The views of a scene show one set of named points, each view turned or mirrored, and shifted as a whole, with a little noise and some points left out.

Scene 1
View 1
Fali: [-1.39 -0.30 -0.34 -0.90 -0.15 -2.98  0.16 -2.67  2.48 -0.54  0.11 -0.96
 -0.06  0.08  0.43  0.74  2.60 -0.44  2.48 -3.21 -4.24 -0.15  1.15  1.89
  0.48 -0.52 -1.55]
zuka: [-4.37 -1.45 -1.31 -0.99 -1.21 -1.51  0.44  1.42  0.26 -1.20 -0.92 -0.37
  2.33 -1.07  0.63 -0.75  0.34 -2.24 -0.13 -2.26 -0.90 -1.98  0.75  1.67
 -1.60 -0.46 -1.11]
Bel: [-1.91 -1.70 -2.53 -2.57 -2.36 -5.11  2.44  0.77  1.69 -2.57 -0.83  2.26
  1.25 -0.57  0.37 -1.04  0.98 -2.57 -1.16 -2.70 -1.67 -1.15  0.73  1.60
  0.40 -0.30 -0.94]
Gebel: [-0.40  0.41 -1.05  1.64  0.53 -2.62 -1.57 -1.30  2.36 -0.48 -0.02  0.47
  0.60 -0.63 -1.85 -0.71  2.46 -1.85  0.68 -2.22 -2.93 -0.80  0.20  2.89
  0.40  0.80 -0.96]
limeb: [-0.18  0.52 -1.64 -0.94 -2.64 -5.99  3.02 -0.83  1.46 -2.34 -0.71  2.68
 -0.98  0.93  0.30 -2.36  1.67 -1.63 -2.04 -2.13 -3.45  1.01  1.69  1.26
  2.35 -0.14 -0.65]
Buz: [ 0.32  0.42 -1.72  1.56 -0.11 -3.92 -0.91 -0.21  2.40 -1.16 -0.36  2.30
  0.62 -0.87 -2.56 -1.72  2.28 -2.85 -0.89 -1.63 -2.19 -0.80  0.03  2.85
  0.98  1.32 -0.51]
Pav: [-2.84  2.50  1.16  2.56 -0.48  0.23 -0.29 -2.12 -0.43  0.73 -0.42 -2.96
 -0.73  1.14  0.93 -1.37  1.69  0.12  0.85 -1.81 -4.20  1.28  2.10  0.93
  0.03 -0.99 -0.94]
kas: [-2.54  1.33  0.70  2.82  1.17  0.64 -2.42 -2.03  1.12  1.00  0.00 -2.76
  0.50 -0.21 -0.63 -0.09  2.29 -0.58  2.40 -2.25 -3.37 -0.56  0.98  2.07
 -0.86 -0.16 -1.28]
koba: [-3.03  0.37 -0.59  2.03 -0.11 -0.46 -1.31  0.56  0.37 -0.13 -0.88 -0.83
  1.47 -0.80 -0.75 -1.26  1.17 -2.03 -0.18 -1.69 -1.42 -1.41  0.64  2.06
 -1.21  0.14 -0.72]
belo: [-2.73 -0.34 -0.97  0.06 -0.74 -1.89  0.01  0.22  0.97 -0.87 -0.58 -0.32
  1.34 -0.64 -0.15 -0.73  1.31 -1.96  0.25 -2.24 -1.73 -1.12  0.71  1.92
 -0.80 -0.16 -1.00]
Tato: [-4.29  1.26  0.47  1.77 -0.67  0.53 -0.34 -0.27 -0.79  0.21 -0.69 -2.56
  0.54  0.09  1.05 -1.43  0.82 -0.86  0.45 -1.71 -2.55 -0.25  1.60  0.93
 -1.11 -0.84 -0.84]
gove: [-0.66  0.16 -2.18  0.73 -1.71 -4.58  1.02  1.13  1.18 -2.16 -1.03  3.00
  0.89 -0.52 -1.66 -2.80  1.06 -3.25 -2.86 -1.34 -1.31 -0.69  0.34  2.11
  0.70  0.88 -0.24]
veke: [-1.46 -0.01 -1.05  0.12 -0.61 -3.15  0.13 -0.83  1.62 -1.04 -0.38  0.39
  0.57 -0.29 -0.57 -0.84  1.93 -1.71  0.19 -2.35 -2.71 -0.51  0.78  2.08
  0.30  0.19 -1.07]
View 2
Tato: [-1.30  1.89 -0.17  3.19  0.20 -1.03 -0.34  0.23  3.44  1.95 -1.88 -2.28
 -1.80  1.95 -0.69 -0.49  0.19  0.69  2.43 -1.02  1.18 -2.32 -1.62 -0.70
 -0.02  0.64  0.57]
limeb: [-1.36 -1.32 -0.46  3.01  0.38 -1.18 -0.94  0.34 -1.13 -2.02  0.93  0.58
  2.25  0.76  0.44 -1.57  0.28 -0.14 -0.27  1.67 -3.91  2.29 -0.31 -0.53
 -2.57 -0.58 -0.16]
Gebel: [-0.20  2.41  2.47  3.93 -0.02 -1.81  0.10  1.09  0.90 -0.88 -0.97 -0.58
  2.43  0.60 -1.74 -0.77  0.33  0.16  1.32 -0.69 -1.49 -1.69 -2.00  1.39
 -0.67  1.49 -2.94]
veke: [-0.93  1.27  1.24  3.16  0.32 -1.70 -0.05  0.41  0.75 -0.77 -0.60 -0.75
  1.46  0.71 -0.91 -0.37  0.51 -0.30  0.57 -0.66 -2.12 -0.76 -1.13  0.83
 -0.46  0.73 -1.21]
gove: [-0.56 -0.91  0.12  4.11  0.02 -1.27 -2.18  0.45 -0.56 -1.44 -1.16 -2.40
  2.69 -0.03 -0.75 -1.83  2.82  0.41 -0.02 -0.67 -4.80  0.64 -1.20  0.33
 -1.82  1.25 -1.41]
belo: [-1.10  1.24  0.87  2.70  0.49 -1.80 -0.31 -0.15  1.70  0.21 -1.40 -2.26
  0.48  0.68 -0.91 -0.24  1.25 -0.37  0.71 -1.71 -1.81 -1.26 -1.18  0.68
  0.38  0.68 -0.18]
Bel: [-1.57 -0.77  0.39  2.04  0.72 -2.32 -0.88 -0.88 -0.37 -1.66 -0.31 -1.35
  2.17 -0.19  0.06 -0.26  1.73 -1.37 -1.24 -1.02 -4.68  1.30  0.32  0.82
 -0.07 -0.24  0.77]
zuka: [-1.55  0.87  0.45  2.10  0.45 -1.90 -0.72 -0.94  2.09  0.74 -2.05 -3.50
 -0.05  0.38 -0.76  0.41  2.25 -0.84 -0.02 -2.81 -2.41 -1.09 -0.75  0.77
  1.42  0.53  1.13]
Fali: [-1.44  2.57  2.10  2.04  0.73 -2.20  1.49  0.29  1.23 -0.82  0.52  1.37
  1.18  1.02 -0.73  0.50 -1.65 -0.94  0.91 -0.06 -0.14 -1.32 -0.91  1.14
  0.24 -0.35 -0.95]
Pav: [-1.11  2.27  0.20  3.58 -0.06 -0.57  0.41  1.13  2.83  1.60 -0.88 -0.23
 -1.84  2.64 -0.56 -0.93 -1.56  1.14  3.25  0.68  2.46 -2.40 -2.09 -1.06
 -1.34  0.19 -0.24]
kas: [-0.62  3.90  2.10  3.74  0.05 -1.42  1.02  1.16  3.30  1.26 -1.57 -0.83
 -0.37  1.78 -1.97 -0.32 -0.89  0.53  2.92 -1.11  1.93 -3.78 -2.44  0.81
  0.40  1.30 -1.91]
koba: [-0.71  1.88  1.01  3.81  0.01 -1.28 -0.95  0.48  2.36  1.03 -2.41 -3.05
  0.17  0.89 -1.39 -0.76  1.65  0.35  1.76 -2.21 -0.72 -2.39 -2.15  0.54
  0.08  1.57 -0.89]
Buz: [-0.24  0.99  2.13  4.35 -0.20 -1.52 -0.95  1.15 -0.29 -1.67 -0.86 -1.05
  3.52  0.22 -1.68 -1.70  1.49  0.29  0.69 -0.61 -3.53 -0.66 -1.93  1.31
 -1.65  1.79 -3.32]
View 3
veke: [-1.14 -1.83  1.57 -2.36 -1.71 -1.18 -0.47  1.18 -0.41 -0.45  0.50  0.08
  0.44 -0.08 -0.75 -0.25  1.70  1.11  2.66  1.23 -2.41 -1.57 -0.80  1.15
  0.28  0.85 -0.33]
zuka: [ 0.02 -2.37  0.73 -1.15 -1.26  0.05 -1.11 -0.64  0.42 -0.77  0.34  1.98
 -1.02 -0.30 -3.01  1.60 -0.09  3.42  2.27  0.95 -0.30 -0.13 -1.93  2.61
 -2.64 -0.51 -1.63]
Bel: [-0.72 -2.30  2.10 -2.49 -3.68  0.40 -1.84  0.88  1.48 -0.62  0.43  2.01
 -0.84 -1.19 -1.95 -0.26  1.63  0.29  4.36  1.20 -3.03 -1.61 -1.95  3.35
 -1.75  0.51 -1.19]
Pav: [ 0.49  0.21  1.40 -0.89  1.40 -4.08 -0.60  0.31 -2.55 -0.51  0.42 -0.53
 -0.37  2.19 -0.99 -0.36 -0.29  3.73 -0.95  0.64 -0.59  1.57  1.60  1.10
  1.79  1.91 -0.56]
limeb: [-0.27 -0.48  2.87 -2.65 -3.57 -1.74 -2.00  2.33  0.59 -0.20  0.25  0.94
 -0.56 -0.88 -0.75 -2.11  2.26 -1.86  3.22  1.50 -4.11 -1.66 -0.29  3.31
  1.09  2.15 -0.97]
gove: [ 0.12 -1.56  1.17 -2.16 -3.04 -0.40 -0.88  1.83  0.26  0.48 -0.44  0.93
 -0.22 -2.15 -1.15  0.45  1.87 -1.88  2.15  2.94 -1.17 -3.51 -1.46  2.48
 -0.76  0.05 -1.55]
Fali: [-2.44 -1.99  1.99 -2.40 -0.86 -1.82 -0.60  0.26 -0.92 -1.12  1.23 -0.31
  0.74  1.71 -0.42 -0.88  1.40  3.96  3.13 -0.27 -3.23  0.40 -0.47  0.14
  0.98  1.35  0.81]
Buz: [-1.36 -2.22  0.77 -2.57 -2.05 -0.94  0.56  1.63 -0.81  0.41 -0.07 -0.55
  1.36 -1.15 -0.03  0.59  2.60 -0.60  2.03  2.61 -1.27 -3.68 -1.31  0.07
  0.43  0.09 -0.38]
Tato: [ 0.65 -0.41  0.94 -0.43  0.97 -2.65 -0.84 -0.32 -1.60 -0.43  0.27  0.63
 -0.86  1.28 -1.95  0.85 -0.72  4.06 -0.44  0.83  0.32  1.28  0.48  1.76
 -0.20  0.79 -1.26]
belo: [-0.50 -2.09  0.94 -1.53 -0.99 -0.78 -0.70 -0.03 -0.42 -0.42  0.28  0.90
 -0.06  0.09 -1.66  1.09  0.62  2.80  1.89  1.08 -0.85 -0.57 -1.27  1.63
 -1.13  0.02 -0.80]
Gebel: [-1.68 -2.30  0.83 -2.38 -0.74 -1.40  0.51  0.86 -1.32  0.02  0.29 -1.01
  1.43  0.22 -0.23  0.66  1.92  1.89  1.65  1.72 -1.12 -2.04 -0.98 -0.53
  0.56  0.24  0.20]
kas: [-1.29 -1.92  0.41 -1.51  1.07 -2.22  0.69 -0.18 -2.43 -0.34  0.70 -1.05
  1.10  1.75 -0.51  1.08  0.82  4.78  0.25  0.58 -0.10  0.14 -0.08 -0.94
  0.80  0.42  0.27]
View 4
Fali: [ 2.10  0.31  0.04  0.60 -2.28 -0.21  1.42  0.97 -1.24 -0.54  3.62 -1.72
 -0.70  2.77  1.96 -1.09 -1.77 -0.18 -2.83 -0.05  1.58  1.16 -1.19  0.86
 -1.12 -1.89 -1.55]
veke: [ 0.85 -0.26 -0.87  0.57 -1.76  0.50  1.40 -0.32 -0.01 -0.96  1.88 -0.69
 -1.37  1.49  1.17 -0.73 -0.61 -0.20 -1.64 -0.04  1.66 -0.62 -2.08 -0.50
 -1.20  0.18 -1.29]
Pav: [ 0.10  0.56  2.88  2.72 -4.22 -0.93  0.75 -0.79  2.85 -1.31  3.00 -1.27
  0.42  1.57  1.71 -1.17 -2.74 -2.34 -0.85 -1.55  1.65  0.46 -2.91  1.71
 -2.76 -2.59 -0.13]
zuka: [ 0.17 -0.30  0.25  0.91 -1.72 -0.54 -0.05 -1.48 -0.50  1.24  0.41 -1.30
 -0.22  0.70  2.05 -1.37  0.26 -0.07 -1.47  2.16  3.35 -2.94 -1.84  0.12
 -2.17  2.33  0.28]
kas: [-0.92  0.47  2.04  2.18 -2.10 -2.20  0.79 -0.82  1.57 -1.01  4.26 -0.52
  1.29  2.46  2.91 -0.24 -2.14 -2.59  0.25  0.04  1.86  1.22 -2.24  1.34
  0.07 -1.06 -0.69]
Buz: [-0.04 -0.86 -2.52  0.30 -0.75  0.96  2.34 -0.26  0.55 -2.24  1.63  0.77
 -2.60  1.23  0.17  0.64  0.06 -0.47 -0.85 -1.05  0.66 -0.38 -2.84 -1.97
  0.15  0.98 -1.94]
koba: [-1.14 -0.40  0.68  1.62 -1.62 -0.97  0.51 -1.77  1.66 -0.59  1.53 -0.31
 -0.04  1.07  1.79 -0.30 -0.30 -1.66  0.24  0.59  2.29 -1.47 -2.70  0.10
 -0.80  1.48 -0.21]
Bel: [ 2.06 -0.83 -2.26 -0.44 -1.72  1.97  1.10 -0.17 -1.88  0.33 -0.28 -1.33
 -2.69  0.69  0.46 -1.78  0.64  1.77 -3.44  0.75  2.18 -2.74 -1.47 -1.20
 -2.64  1.64 -1.09]
Gebel: [-0.09 -0.20 -1.09  0.60 -0.98 -0.07  1.83  0.00  0.29 -1.69  2.78  0.21
 -1.28  2.01  1.25  0.40 -0.61 -1.04 -0.74 -0.47  1.00  0.48 -2.34 -0.76
  0.48  0.02 -1.84]
limeb: [ 2.68 -0.72 -2.23 -0.03 -3.14  3.22  1.91  0.49 -0.04 -1.70  0.20 -1.18
 -3.79  0.53 -0.79 -1.52 -0.69  1.19 -3.92 -2.02  0.86 -1.55 -2.42 -1.41
 -3.57 -0.88 -1.59]
Tato: [-0.39  0.25  2.46  2.28 -3.31 -1.14 -0.03 -1.58  2.39 -0.23  1.72 -1.31
  0.71  1.08  2.21 -1.42 -1.69 -1.93 -0.50  0.21  2.75 -1.24 -2.68  1.48
 -2.77 -0.45  0.34]
belo: [ 0.31 -0.29  0.06  0.89 -1.82 -0.47  0.67 -1.00  0.09  0.16  1.31 -0.81
 -0.61  1.32  1.68 -0.90 -0.36 -0.43 -1.37  0.94  2.52 -1.59 -2.00  0.02
 -1.63  1.01 -0.43]
View 5
Pav: [ 3.16 -1.44  0.47 -0.12  0.31  1.15 -0.51  1.05 -1.70 -0.24  1.15  0.02
 -3.06  2.37  2.20  1.89 -0.15  2.24  0.45  0.95 -0.71 -2.06 -1.69 -1.93
 -0.61 -0.55 -1.19]
Gebel: [-0.45  0.26 -0.30 -3.44  0.75  0.18 -0.11  0.11 -0.66 -0.43  0.58  1.67
 -1.67  1.11  0.31  0.26 -0.66 -1.72 -1.18  2.79 -1.14 -2.31 -1.65 -0.38
  0.47 -0.89  2.01]
koba: [ 0.44  0.28 -0.68 -1.85 -1.32 -0.46  1.23  1.05 -1.08 -1.56  0.31  2.22
 -1.02  2.03  0.03  0.16 -1.48  1.45 -0.33  1.61 -0.41 -3.14 -0.40 -0.63
  1.33 -1.85  1.01]
Tato: [ 2.02 -0.60 -0.20 -0.20 -0.96  0.13  0.88  1.50 -1.21 -0.80  0.57  0.66
 -1.61  2.53  1.30  1.12 -1.22  3.16  0.29  0.41 -0.21 -3.13 -0.53 -1.97
  0.57 -1.43 -1.04]
Fali: [-0.73 -0.42  0.00 -1.93  1.96 -0.02 -0.65  0.19  0.40  1.24  0.56 -1.56
 -1.12  0.71  1.55  0.74 -0.35 -1.76 -1.66  0.99 -0.85 -2.85 -1.92 -2.41
 -0.27  0.03 -0.21]
belo: [-0.45  0.32 -1.01 -2.04 -0.17 -0.81  1.28  0.88  0.21  0.03 -0.06  0.89
 -0.10  1.53 -0.03  0.05 -0.80  0.21 -0.50  1.09 -0.11 -3.37 -0.33 -1.10
  1.26 -1.63  0.39]
gove: [-0.21  1.13 -2.76 -4.40  1.34 -1.67  1.33  0.29  0.79  1.20 -0.42  3.82
 -0.49  0.80 -2.73 -0.24  1.49 -1.10  1.38  1.67  0.02 -2.35  0.33  1.37
  1.39 -2.94  1.23]
veke: [-0.37  0.26 -1.09 -2.89  1.06 -0.64  0.42  0.48  0.32  0.64  0.07  1.01
 -0.85  1.07 -0.25  0.32  0.08 -1.01 -0.37  1.46 -0.69 -2.71 -1.01 -0.84
  0.63 -1.28  0.61]
Bel: [-1.81  1.35 -2.59 -3.46  1.83 -2.56  1.50  0.53  2.31  2.59 -0.80  0.79
  1.20  0.31 -2.23 -0.34  1.33 -1.48  0.59  0.16  0.62 -3.27  0.38 -0.67
  1.63 -2.48 -0.36]

In a view up to two points have been moved. Name them for each view, in the order of its rows, or write -.
view 1 => -
view 2 => -
view 3 => veke, kas
view 4 => -
view 5 => -
